Points, in no order, along strands that fork, close into loops and pass close to each other.
In the rows, 100 means zero.
Points whose rows are less than 57.4 apart are linked; no others are. Some points are linked to none.
dena: [108, 104, 82, 103, 81, 77, 68, 140, 110, 128, 58, 134, 99, 118, 120, 77, 105, 92, 83, 75, 83, 66, 90, 142, 102, 115]
virek: [66, 111, 118, 78, 87, 54, 68, 134, 132, 113, 79, 95, 62, 98, 87, 99, 88, 152, 84, 91, 133, 87, 118, 125, 119, 95]
Fefun: [143, 108, 99, 112, 100, 126, 101, 95, 90, 123, 92, 63, 119, 97, 108, 117, 92, 81, 82, 60, 93, 108, 65, 98, 98, 140]
bogu: [77, 80, 69, 140, 100, 147, 123, 95, 107, 61, 72, 106, 113, 127, 112, 79, 102, 108, 68, 62, 80, 83, 76, 131, 108, 125]
vulat: [112, 128, 81, 118, 159, 143, 109, 89, 92, 78, 99, 93, 141, 91, 102, 100, 105, 132, 140, 83, 118, 84, 91, 106, 119, 110]
bug: [110, 104, 132, 95, 118, 129, 92, 97, 125, 125, 115, 56, 141, 82, 103, 111, 70, 102, 82, 90, 119, 121, 104, 73, 95, 109]
fafad: [130, 138, 110, 95, 115, 124, 89, 103, 91, 134, 89, 52, 130, 90, 117, 120, 82, 117, 97, 72, 130, 112, 85, 107, 88, 127]
pidat: [95, 114, 75, 112, 118, 129, 146, 63, 77, 52, 110, 112, 89, 112, 102, 79, 108, 103, 132, 117, 88, 95, 105, 118, 87, 91]
totaz: [102, 86, 104, 79, 68, 75, 91, 128, 101, 128, 80, 118, 75, 107, 98, 101, 97, 99, 80, 92, 89, 98, 81, 111, 111, 120]
Nonuz: [92, 87, 74, 122, 103, 122, 124, 57, 107, 70, 109, 111, 114, 99, 103, 68, 100, 73, 93, 128, 63, 113, 98, 86, 97, 89]
Nug: [129, 93, 97, 78, 73, 82, 91, 123, 88, 131, 82, 111, 80, 104, 108, 112, 97, 85, 95, 74, 80, 96, 84, 114, 98, 120]
fefe: [107, 114, 135, 77, 96, 87, 80, 109, 75, 118, 113, 85, 79, 97, 96, 134, 119, 113, 113, 106, 143, 113, 110, 105, 90, 87]
Dez: [96, 97, 61, 125, 98, 99, 104, 92, 102, 83, 76, 123, 113, 113, 115, 67, 109, 80, 89, 96, 70, 85, 88, 123, 93, 110]
dera: [96, 111, 92, 96, 115, 124, 139, 68, 74, 61, 121, 114, 84, 109, 106, 94, 113, 108, 134, 118, 102, 95, 126, 113, 84, 87]
mevig: [84, 80, 122, 85, 67, 69, 90, 131, 130, 129, 88, 94, 85, 104, 84, 100, 71, 101, 49, 108, 100, 100, 89, 81, 120, 126]
Bul: [102, 83, 97, 85, 89, 74, 71, 121, 128, 139, 84, 88, 106, 94, 86, 103, 83, 93, 71, 100, 85, 112, 89, 75, 123, 101]
votan: [80, 103, 115, 103, 120, 141, 128, 102, 126, 78, 107, 98, 97, 88, 100, 102, 81, 129, 88, 82, 98, 102, 112, 108, 114, 131]
mibem: [75, 73, 92, 97, 77, 72, 110, 85, 95, 91, 104, 132, 79, 108, 86, 73, 116, 93, 96, 143, 85, 100, 98, 84, 97, 75]
savok: [105, 92, 147, 77, 74, 77, 106, 109, 91, 125, 118, 76, 77, 98, 73, 141, 96, 89, 94, 121, 123, 110, 101, 57, 90, 102]
miges: [132, 95, 135, 102, 93, 138, 120, 88, 84, 108, 123, 80, 104, 87, 100, 137, 87, 74, 81, 91, 106, 119, 85, 81, 82, 132]
kal: [85, 124, 95, 100, 129, 74, 62, 128, 120, 84, 69, 132, 83, 85, 107, 88, 115, 150, 117, 82, 114, 54, 125, 131, 116, 81]
kom: [95, 67, 85, 101, 94, 81, 106, 68, 100, 96, 105, 110, 105, 94, 77, 83, 97, 65, 100, 142, 73, 113, 98, 51, 108, 65]
mibus: [67, 107, 88, 103, 123, 57, 60, 116, 129, 84, 69, 136, 92, 91, 96, 84, 108, 137, 113, 94, 111, 68, 119, 124, 120, 66]
vanap: [109, 92, 128, 97, 106, 125, 103, 99, 124, 111, 127, 77, 127, 89, 95, 111, 78, 86, 82, 101, 101, 122, 98, 68, 102, 106]
mokav: [122, 79, 107, 84, 76, 101, 129, 84, 55, 103, 117, 114, 71, 104, 102, 113, 108, 69, 113, 107, 94, 105, 95, 97, 82, 104]
muzeg: [119, 102, 103, 90, 91, 109, 122, 85, 58, 94, 124, 113, 81, 106, 110, 106, 121, 86, 120, 112, 100, 100, 109, 113, 77, 100]
kozik: [112, 92, 73, 101, 82, 76, 89, 121, 87, 110, 74, 135, 84, 110, 117, 81, 111, 83, 102, 87, 71, 79, 89, 127, 85, 112]
las: [117, 88, 126, 101, 85, 128, 125, 89, 86, 94, 132, 96, 95, 92, 99, 123, 94, 73, 91, 101, 95, 116, 97, 87, 94, 119]
lovam: [66, 98, 74, 107, 120, 85, 94, 91, 113, 64, 79, 145, 104, 105, 110, 69, 105, 124, 112, 108, 91, 63, 122, 117, 103, 75]
vug: [128, 114, 61, 119, 108, 77, 92, 100, 70, 113, 84, 111, 100, 108, 114, 65, 122, 83, 134, 107, 71, 72, 97, 113, 74, 81]
Sikos: [131, 114, 97, 89, 86, 99, 97, 118, 83, 120, 95, 99, 90, 105, 116, 109, 112, 93, 108, 81, 92, 93, 92, 123, 90, 120]
Sopug: [94, 120, 129, 91, 133, 116, 99, 82, 95, 87, 118, 91, 106, 79, 103, 137, 102, 130, 126, 109, 138, 104, 129, 90, 97, 89]
ludu: [86, 57, 71, 112, 81, 85, 98, 83, 102, 89, 76, 140, 104, 124, 104, 60, 103, 60, 76, 104, 59, 70, 89, 121, 108, 103]
vogog: [78, 91, 70, 110, 113, 96, 105, 63, 111, 69, 98, 128, 113, 110, 104, 59, 101, 93, 109, 138, 69, 99, 113, 97, 96, 61]
Til: [105, 128, 75, 104, 122, 103, 115, 94, 72, 75, 99, 117, 81, 110, 113, 80, 121, 118, 146, 99, 102, 71, 122, 126, 77, 78]
kadam: [106, 74, 114, 105, 102, 120, 102, 101, 132, 106, 124, 89, 125, 88, 83, 100, 77, 71, 69, 104, 83, 124, 93, 58, 110, 109]
pugub: [50, 91, 90, 102, 104, 52, 82, 99, 124, 81, 92, 127, 85, 99, 90, 79, 111, 124, 106, 120, 108, 91, 114, 103, 110, 57]
nafos: [93, 117, 129, 97, 138, 133, 106, 82, 109, 84, 120, 84, 117, 80, 98, 125, 98, 137, 119, 101, 126, 95, 127, 84, 108, 108]
vadug: [91, 68, 123, 90, 55, 88, 115, 125, 109, 112, 94, 112, 64, 110, 83, 110, 77, 87, 51, 97, 94, 101, 79, 99, 109, 136]
Dab: [84, 86, 95, 96, 88, 112, 131, 78, 86, 65, 123, 129, 81, 106, 99, 78, 107, 94, 106, 137, 87, 109, 110, 107, 92, 83]
mumat: [95, 72, 64, 113, 93, 84, 103, 74, 93, 84, 74, 144, 95, 119, 105, 52, 108, 64, 92, 121, 55, 80, 86, 114, 85, 94]
bako: [92, 84, 78, 128, 83, 122, 96, 108, 117, 90, 66, 107, 111, 127, 118, 80, 102, 92, 54, 59, 69, 74, 79, 136, 108, 136]
sov: [107, 117, 125, 99, 119, 108, 86, 83, 94, 111, 116, 78, 128, 79, 112, 135, 97, 104, 109, 117, 125, 128, 108, 76, 80, 85]
Lapa: [113, 149, 98, 95, 134, 104, 78, 120, 104, 97, 78, 89, 97, 89, 108, 108, 111, 150, 130, 70, 125, 62, 123, 125, 113, 104]
Mepi: [92, 122, 96, 109, 134, 143, 120, 100, 117, 77, 94, 95, 107, 91, 100, 95, 93, 139, 105, 74, 104, 89, 99, 114, 123, 134]
rovam: [127, 106, 71, 105, 93, 87, 98, 103, 81, 107, 89, 113, 99, 104, 117, 82, 117, 81, 118, 92, 72, 86, 94, 115, 85, 105]
Gezap: [49, 101, 106, 105, 110, 51, 81, 103, 139, 87, 101, 110, 82, 87, 80, 96, 105, 130, 107, 119, 118, 100, 120, 94, 118, 65]
vab: [70, 97, 81, 95, 101, 87, 104, 99, 96, 72, 96, 145, 83, 109, 108, 76, 111, 119, 111, 113, 95, 81, 119, 123, 92, 74]
lusig: [56, 87, 67, 111, 119, 73, 75, 93, 130, 80, 72, 138, 120, 107, 102, 64, 103, 110, 101, 110, 91, 70, 120, 109, 113, 62]
Nifu: [76, 109, 136, 89, 105, 78, 85, 107, 114, 101, 118, 82, 81, 92, 78, 124, 98, 127, 117, 109, 136, 114, 122, 95, 112, 74]
lop: [97, 115, 63, 127, 114, 129, 141, 77, 75, 52, 92, 119, 85, 118, 103, 67, 111, 99, 126, 111, 79, 88, 91, 134, 84, 95]
beba: [106, 81, 132, 83, 74, 108, 138, 99, 69, 91, 139, 108, 72, 106, 78, 123, 107, 77, 106, 127, 115, 118, 104, 77, 92, 105]
dek: [96, 94, 97, 113, 114, 122, 118, 64, 106, 86, 130, 90, 135, 91, 103, 91, 95, 75, 102, 120, 88, 117, 104, 69, 97, 83]
todak: [85, 84, 108, 87, 83, 69, 66, 133, 138, 139, 81, 86, 102, 99, 89, 90, 73, 108, 51, 105, 103, 104, 93, 86, 129, 113]
Dit: [113, 98, 63, 125, 94, 95, 94, 109, 104, 100, 69, 111, 108, 108, 115, 83, 109, 79, 82, 80, 67, 90, 78, 118, 99, 125]
gugu: [93, 91, 122, 79, 74, 77, 107, 107, 74, 106, 126, 103, 60, 107, 83, 114, 128, 103, 113, 121, 119, 108, 111, 92, 94, 87]
seso: [53, 85, 72, 107, 101, 48, 59, 108, 130, 100, 73, 127, 108, 114, 95, 64, 115, 100, 92, 110, 98, 75, 108, 108, 115, 59]
naru: [79, 100, 130, 86, 88, 88, 119, 103, 81, 87, 135, 101, 56, 109, 78, 118, 128, 110, 119, 130, 139, 113, 132, 94, 94, 76]
Ramuv: [125, 140, 96, 106, 124, 126, 115, 88, 63, 103, 106, 81, 119, 91, 120, 129, 110, 104, 122, 100, 129, 123, 85, 102, 72, 110]
buvur: [76, 96, 102, 99, 97, 54, 55, 114, 146, 125, 89, 84, 101, 91, 82, 97, 99, 108, 82, 114, 101, 111, 106, 83, 125, 76]
Roteg: [105, 115, 118, 87, 107, 94, 85, 101, 87, 110, 114, 90, 100, 95, 109, 126, 115, 112, 122, 101, 130, 107, 114, 107, 89, 80]
gibid: [110, 127, 72, 115, 117, 114, 110, 95, 90, 94, 97, 90, 124, 105, 115, 95, 105, 103, 125, 84, 99, 95, 93, 112, 96, 101]
Betab: [85, 108, 118, 72, 76, 80, 84, 143, 115, 119, 88, 87, 72, 102, 94, 102, 86, 142, 79, 94, 126, 102, 112, 124, 114, 107]
bevot: [98, 79, 80, 96, 76, 66, 82, 122, 100, 120, 66, 142, 90, 118, 110, 82, 104, 79, 84, 81, 78, 74, 81, 127, 102, 114]
tife: [111, 125, 72, 127, 146, 130, 112, 91, 86, 81, 90, 92, 141, 100, 109, 97, 94, 111, 141, 77, 107, 94, 85, 111, 106, 98]
mit: [104, 123, 133, 81, 121, 137, 109, 101, 97, 108, 112, 69, 104, 87, 107, 128, 77, 133, 105, 84, 135, 103, 124, 103, 100, 123]
vav: [115, 89, 67, 108, 102, 85, 100, 73, 79, 94, 85, 132, 87, 114, 104, 59, 113, 70, 118, 125, 52, 86, 92, 105, 73, 85]
zama: [105, 138, 101, 89, 128, 85, 68, 133, 113, 91, 74, 110, 79, 83, 107, 100, 111, 158, 120, 76, 122, 60, 129, 134, 116, 98]
saf: [145, 120, 76, 118, 103, 103, 87, 114, 89, 129, 72, 75, 124, 106, 115, 106, 102, 79, 104, 61, 85, 95, 66, 113, 99, 127]
darib: [106, 95, 88, 83, 78, 66, 82, 117, 55, 112, 104, 124, 55, 111, 94, 90, 131, 101, 129, 104, 98, 88, 101, 109, 83, 82]
kolut: [79, 94, 122, 105, 120, 146, 136, 93, 129, 67, 129, 98, 107, 89, 93, 104, 78, 113, 96, 98, 97, 113, 117, 83, 104, 116]
volod: [93, 83, 52, 145, 125, 153, 126, 75, 98, 52, 84, 100, 126, 108, 105, 69, 96, 97, 96, 89, 71, 108, 75, 113, 105, 100]
suv: [111, 120, 67, 118, 95, 87, 74, 136, 115, 124, 52, 113, 112, 114, 126, 76, 102, 94, 83, 68, 77, 71, 86, 140, 103, 123]
Faba: [95, 80, 117, 94, 82, 101, 111, 108, 111, 100, 122, 104, 99, 97, 84, 106, 91, 90, 85, 119, 91, 119, 94, 71, 111, 101]
Devu: [109, 134, 106, 107, 159, 145, 100, 87, 101, 95, 98, 76, 141, 83, 100, 115, 95, 145, 126, 83, 133, 95, 94, 94, 115, 117]
Bodas: [92, 101, 141, 80, 87, 112, 127, 113, 78, 89, 139, 98, 67, 115, 82, 130, 110, 108, 107, 122, 139, 121, 129, 94, 96, 96]
vebos: [79, 113, 143, 93, 111, 80, 91, 95, 96, 99, 128, 84, 81, 87, 81, 136, 110, 115, 123, 124, 154, 120, 121, 90, 94, 71]
garu: [100, 108, 135, 75, 97, 128, 109, 123, 106, 105, 116, 79, 90, 94, 98, 120, 74, 128, 92, 90, 125, 111, 124, 111, 112, 119]
Ner: [102, 92, 144, 80, 82, 125, 131, 112, 82, 89, 142, 98, 80, 105, 83, 129, 99, 90, 96, 120, 126, 123, 114, 89, 97, 111]
det: [129, 120, 109, 104, 104, 130, 128, 80, 58, 101, 120, 87, 104, 95, 117, 131, 113, 84, 107, 102, 120, 118, 87, 98, 71, 125]
livud: [104, 82, 96, 91, 88, 56, 69, 105, 107, 135, 87, 91, 98, 95, 88, 108, 105, 86, 104, 102, 92, 106, 92, 71, 109, 76]
rif: [117, 89, 74, 125, 105, 119, 118, 57, 96, 85, 110, 91, 124, 94, 103, 82, 103, 61, 94, 107, 67, 113, 84, 80, 98, 103]
vit: [74, 84, 63, 141, 128, 148, 136, 67, 120, 56, 97, 98, 126, 98, 98, 70, 89, 96, 85, 93, 77, 113, 86, 91, 109, 105]
Zunug: [94, 77, 94, 96, 89, 70, 84, 106, 122, 120, 96, 101, 106, 96, 86, 99, 98, 85, 85, 116, 85, 111, 91, 64, 118, 85]
ropum: [70, 66, 79, 107, 79, 79, 93, 100, 115, 91, 89, 141, 109, 126, 103, 60, 104, 76, 77, 104, 74, 74, 93, 120, 120, 96]
vafe: [126, 117, 65, 128, 115, 112, 105, 97, 89, 97, 90, 86, 130, 106, 113, 83, 106, 81, 118, 84, 87, 99, 76, 112, 100, 104]
Menat: [137, 108, 111, 109, 100, 132, 122, 76, 69, 111, 110, 76, 110, 87, 110, 137, 100, 74, 90, 86, 107, 118, 71, 86, 78, 134]
timet: [58, 72, 89, 100, 76, 60, 91, 104, 118, 102, 91, 136, 97, 124, 92, 70, 111, 91, 76, 118, 90, 80, 97, 100, 119, 86]
vala: [102, 111, 102, 95, 105, 118, 127, 74, 71, 81, 127, 102, 100, 103, 111, 105, 115, 97, 125, 116, 110, 102, 117, 107, 81, 91]
lede: [79, 107, 131, 93, 127, 98, 103, 78, 84, 78, 124, 98, 91, 80, 90, 134, 112, 124, 135, 122, 143, 109, 130, 89, 95, 68]
livep: [107, 124, 87, 115, 152, 150, 108, 106, 115, 77, 92, 95, 130, 90, 100, 89, 99, 143, 124, 74, 108, 89, 89, 119, 131, 127]
vugo: [76, 91, 81, 99, 96, 101, 119, 85, 96, 66, 106, 135, 89, 109, 109, 76, 105, 104, 108, 123, 86, 98, 113, 117, 92, 83]
finu: [109, 136, 73, 108, 114, 107, 106, 115, 99, 98, 86, 99, 105, 107, 115, 96, 106, 117, 125, 76, 98, 85, 102, 125, 96, 104]
lumu: [137, 125, 86, 108, 91, 111, 108, 115, 80, 110, 87, 84, 101, 108, 118, 105, 112, 89, 106, 68, 87, 95, 77, 127, 92, 131]
Tomuk: [107, 104, 145, 78, 90, 103, 91, 112, 86, 119, 118, 76, 92, 95, 93, 137, 97, 109, 100, 115, 139, 119, 109, 93, 96, 97]
Gutam: [132, 84, 104, 88, 72, 98, 107, 104, 89, 124, 92, 96, 85, 100, 106, 125, 84, 69, 88, 68, 78, 110, 81, 101, 97, 120]
Zovis: [85, 89, 53, 146, 109, 137, 117, 90, 101, 63, 70, 106, 121, 119, 111, 71, 101, 98, 83, 78, 75, 94, 74, 126, 103, 115]
komuz: [86, 79, 129, 97, 81, 71, 103, 100, 119, 98, 127, 83, 93, 98, 65, 116, 98, 84, 91, 136, 102, 115, 104, 39, 103, 88]
Vesu: [125, 139, 75, 107, 105, 93, 70, 135, 116, 132, 62, 84, 121, 105, 121, 90, 93, 111, 105, 65, 91, 87, 96, 125, 104, 109]
Bizap: [91, 112, 126, 81, 110, 94, 82, 113, 113, 104, 103, 86, 90, 88, 94, 122, 92, 138, 117, 91, 128, 102, 126, 110, 116, 83]
mup: [93, 96, 101, 83, 80, 68, 89, 107, 75, 109, 113, 110, 62, 106, 89, 96, 134, 107, 121, 116, 109, 100, 105, 97, 92, 76]
Karem: [117, 134, 92, 107, 128, 105, 93, 87, 81, 109, 99, 78, 132, 91, 119, 125, 110, 109, 125, 102, 121, 110, 95, 94, 76, 89]
nula: [93, 96, 89, 81, 73, 77, 94, 126, 77, 104, 99, 140, 57, 114, 100, 84, 125, 109, 105, 105, 101, 87, 99, 124, 90, 95]
sumu: [94, 100, 125, 77, 90, 119, 98, 130, 122, 109, 105, 80, 93, 89, 100, 106, 58, 129, 78, 84, 114, 112, 116, 111, 117, 121]
tef: [98, 86, 134, 88, 75, 62, 94, 106, 117, 128, 114, 71, 88, 99, 68, 132, 84, 82, 87, 121, 106, 113, 100, 42, 97, 95]
bomi: [122, 111, 139, 70, 84, 113, 94, 117, 82, 130, 112, 77, 93, 97, 105, 133, 92, 108, 92, 93, 133, 112, 110, 109, 99, 118]
Gib: [73, 82, 69, 106, 105, 76, 84, 83, 113, 83, 85, 134, 109, 108, 102, 60, 109, 100, 104, 127, 82, 93, 110, 104, 101, 58]
zeda: [80, 93, 75, 135, 88, 128, 117, 107, 104, 69, 70, 113, 102, 131, 119, 82, 107, 103, 75, 62, 82, 70, 82, 149, 104, 129]
nepo: [105, 76, 115, 83, 74, 101, 138, 82, 57, 89, 129, 118, 62, 107, 84, 104, 112, 70, 115, 130, 97, 110, 102, 85, 86, 94]
vun: [116, 148, 88, 102, 127, 109, 95, 116, 97, 104, 78, 89, 107, 103, 114, 109, 101, 133, 132, 68, 115, 73, 106, 123, 103, 103]
nizi: [106, 63, 120, 111, 88, 131, 131, 81, 105, 71, 143, 102, 106, 90, 74, 106, 85, 61, 83, 118, 84, 124, 96, 60, 90, 108]
dabin: [136, 125, 102, 110, 118, 136, 98, 94, 84, 122, 94, 60, 134, 93, 114, 117, 92, 94, 94, 71, 117, 119, 60, 105, 90, 130]
Dafa: [82, 82, 116, 81, 59, 70, 101, 128, 113, 125, 87, 117, 69, 116, 90, 99, 90, 99, 61, 101, 96, 90, 83, 103, 114, 123]
punev: [102, 87, 100, 110, 116, 106, 99, 56, 93, 95, 123, 91, 140, 86, 98, 100, 102, 73, 108, 137, 98, 119, 106, 57, 90, 66]
ganak: [81, 85, 137, 97, 90, 99, 112, 94, 109, 80, 145, 84, 105, 102, 67, 120, 97, 92, 99, 144, 118, 123, 109, 46, 94, 81]
zuk: [97, 76, 80, 97, 89, 79, 99, 84, 84, 92, 97, 136, 86, 108, 95, 64, 116, 84, 110, 134, 70, 95, 93, 98, 88, 74]
fivi: [50, 80, 93, 104, 85, 57, 91, 101, 121, 92, 98, 124, 94, 113, 89, 78, 113, 109, 86, 128, 99, 92, 108, 95, 111, 71]
Dufod: [107, 130, 119, 78, 124, 100, 73, 114, 109, 101, 92, 86, 90, 83, 102, 121, 96, 149, 120, 77, 132, 82, 132, 121, 114, 101]
fab: [105, 93, 123, 96, 105, 107, 108, 73, 72, 93, 129, 95, 113, 83, 100, 122, 109, 87, 114, 141, 123, 126, 110, 69, 74, 77]
Busod: [52, 98, 90, 101, 101, 48, 66, 117, 129, 98, 77, 126, 91, 110, 92, 81, 111, 123, 96, 100, 108, 80, 110, 118, 113, 63]
vabil: [112, 102, 91, 95, 98, 80, 83, 96, 88, 106, 104, 104, 103, 101, 109, 95, 121, 98, 128, 108, 94, 95, 107, 103, 88, 75]
Gofad: [135, 88, 94, 97, 88, 105, 84, 108, 119, 136, 80, 74, 107, 89, 104, 108, 70, 75, 62, 59, 72, 109, 80, 95, 110, 136]
gigig: [124, 128, 125, 86, 115, 115, 75, 102, 99, 136, 98, 53, 133, 78, 116, 129, 81, 116, 91, 88, 128, 121, 100, 92, 84, 114]
sud: [114, 77, 118, 87, 63, 100, 113, 120, 100, 116, 97, 103, 72, 99, 93, 120, 77, 82, 69, 87, 85, 113, 81, 98, 106, 128]
mefek: [92, 90, 132, 99, 103, 119, 112, 80, 93, 81, 142, 91, 121, 92, 88, 125, 98, 91, 105, 136, 123, 124, 112, 61, 86, 78]
bepek: [109, 83, 70, 123, 84, 100, 84, 111, 112, 109, 53, 110, 109, 116, 117, 84, 101, 73, 59, 63, 64, 74, 74, 128, 105, 136]
kido: [110, 107, 83, 113, 113, 114, 100, 86, 117, 110, 105, 80, 134, 94, 113, 92, 97, 82, 94, 87, 82, 113, 94, 83, 108, 105]
Lemi: [107, 110, 134, 89, 113, 116, 76, 106, 115, 124, 109, 55, 128, 80, 105, 123, 67, 117, 90, 91, 131, 117, 114, 82, 100, 100]
taf: [110, 142, 64, 122, 111, 93, 80, 141, 119, 122, 48, 102, 113, 107, 124, 78, 91, 115, 100, 63, 91, 75, 92, 136, 107, 107]
ziva: [50, 111, 127, 95, 105, 46, 82, 111, 142, 92, 108, 98, 62, 86, 75, 105, 98, 136, 104, 118, 126, 101, 127, 98, 119, 76]
Noles: [133, 99, 58, 136, 123, 128, 100, 88, 89, 100, 86, 75, 140, 104, 107, 90, 102, 69, 103, 75, 79, 111, 59, 101, 106, 112]
vedo: [112, 107, 111, 91, 90, 119, 104, 108, 105, 110, 112, 88, 102, 100, 110, 108, 92, 101, 88, 85, 97, 111, 99, 110, 107, 120]
sozit: [96, 99, 142, 83, 78, 65, 99, 105, 83, 120, 124, 82, 60, 99, 77, 131, 124, 98, 107, 126, 132, 108, 111, 76, 89, 91]
Lizad: [121, 126, 84, 101, 105, 92, 74, 113, 110, 124, 85, 83, 123, 104, 118, 101, 104, 103, 110, 79, 92, 95, 99, 110, 100, 100]
fufi: [100, 108, 58, 127, 103, 105, 118, 88, 85, 69, 81, 127, 92, 119, 114, 59, 110, 92, 111, 109, 70, 81, 93, 134, 79, 97]
merap: [113, 66, 118, 104, 90, 115, 116, 89, 109, 99, 129, 92, 113, 91, 76, 117, 74, 55, 79, 103, 86, 124, 89, 50, 99, 104]
gavo: [100, 133, 124, 95, 141, 140, 112, 89, 101, 99, 105, 71, 120, 83, 101, 127, 91, 139, 115, 87, 132, 99, 111, 92, 105, 123]
zis: [88, 91, 118, 111, 126, 135, 120, 75, 124, 82, 137, 82, 141, 88, 92, 104, 80, 83, 98, 112, 103, 125, 112, 56, 95, 89]
bamov: [48, 110, 117, 91, 96, 41, 72, 122, 135, 100, 90, 111, 60, 101, 83, 97, 104, 140, 92, 103, 129, 83, 118, 117, 114, 80]
Pedif: [84, 97, 123, 76, 74, 90, 84, 146, 124, 124, 96, 77, 89, 96, 94, 99, 64, 137, 67, 95, 124, 108, 107, 111, 124, 117]
Sivid: [81, 88, 129, 105, 127, 144, 130, 87, 134, 68, 140, 87, 126, 85, 87, 108, 71, 101, 102, 104, 104, 119, 118, 62, 98, 101]
pusag: [85, 108, 103, 80, 98, 86, 99, 119, 83, 89, 109, 123, 53, 108, 95, 104, 122, 129, 126, 97, 121, 95, 127, 123, 97, 74]
borom: [96, 93, 97, 80, 71, 71, 86, 136, 88, 122, 82, 134, 64, 115, 102, 93, 114, 106, 91, 95, 95, 85, 88, 124, 97, 111]
Mota: [92, 83, 90, 104, 99, 107, 120, 60, 96, 70, 116, 125, 102, 104, 99, 70, 104, 84, 107, 146, 71, 111, 107, 89, 95, 70]
Vukov: [106, 85, 85, 92, 90, 61, 77, 102, 91, 118, 90, 110, 94, 101, 96, 91, 117, 89, 121, 104, 86, 98, 96, 91, 101, 73]
feg: [140, 106, 114, 74, 81, 99, 80, 119, 95, 147, 87, 69, 106, 89, 110, 115, 76, 95, 82, 68, 100, 102, 91, 106, 107, 133]
vuvor: [109, 86, 93, 110, 80, 115, 117, 95, 97, 88, 104, 110, 92, 98, 111, 100, 105, 82, 83, 92, 73, 109, 89, 110, 101, 124]
sol: [116, 77, 119, 111, 83, 141, 138, 71, 80, 70, 138, 97, 99, 92, 95, 113, 99, 64, 91, 111, 87, 116, 97, 78, 86, 114]
dafip: [121, 130, 105, 93, 116, 94, 82, 94, 76, 118, 102, 83, 111, 91, 123, 132, 116, 109, 123, 98, 126, 105, 105, 110, 70, 90]
zegiv: [127, 89, 69, 132, 115, 123, 109, 69, 91, 104, 98, 76, 136, 96, 102, 96, 100, 59, 93, 84, 79, 113, 67, 76, 102, 113]
guko: [135, 92, 111, 97, 81, 121, 103, 102, 101, 121, 97, 74, 97, 92, 104, 115, 80, 82, 73, 63, 81, 110, 80, 101, 104, 141]
Dono: [130, 112, 120, 69, 77, 105, 81, 129, 93, 136, 98, 75, 96, 94, 110, 113, 83, 111, 90, 78, 114, 102, 104, 120, 108, 126]
faz: [142, 103, 95, 83, 90, 89, 75, 110, 105, 148, 76, 74, 114, 94, 111, 113, 78, 79, 86, 63, 84, 100, 85, 96, 104, 125]
vid: [71, 66, 86, 102, 81, 59, 104, 80, 106, 99, 97, 122, 87, 103, 78, 75, 107, 78, 90, 145, 77, 102, 96, 60, 103, 71]
venem: [109, 71, 89, 106, 107, 95, 103, 55, 95, 101, 115, 101, 126, 92, 87, 91, 93, 55, 104, 135, 74, 112, 99, 48, 100, 70]

A fork is a point with three links, a tip a point with one. Leave the first point through the second and follow the links. Name the first fork or tip that comes.
Zovis / bogu | gugu
nafos / Sopug | Lapa
Ner / beba | vit
garu / sumu | pugub
timet / ropum | vulat
dafip / Roteg | guko

A piece is all that can be reached along the links. How many separate loops has the piece of each point below (a circle has one, a figure eight two, a Y none), and how many tips (points with one link)?
Devu | loops 5, tips 0
livud | loops 2, tips 4
taf | loops 0, tips 2

How many points has the smallest loop of links through each point below? Write - if it is on no loop.
Lapa | 15
Pedif | 22
Nug | 6
votan | 30
Ramuv | 27
lovam | 8

Name the points in between on the shortest way along the links from the first point to the second, in order.
vebos / venem | lede Sopug nafos gavo Devu vulat livep Mepi votan kolut Sivid zis dek punev
Lapa / vid | zama kal mibus Busod pugub fivi timet ropum ludu mumat vav zuk mibem
saf / dafip | lumu Sikos Nug Gutam guko Gofad faz feg Dono bomi Tomuk fefe Roteg
volod / naru | Zovis bogu zeda bako bepek Dit Dez fufi lop pidat dera vala muzeg mokav nepo beba Ner Bodas
savok / las | sozit gugu mup darib nula borom totaz Nug Gutam guko Fefun dabin fafad gigig Lemi bug vanap kadam merap nizi sol
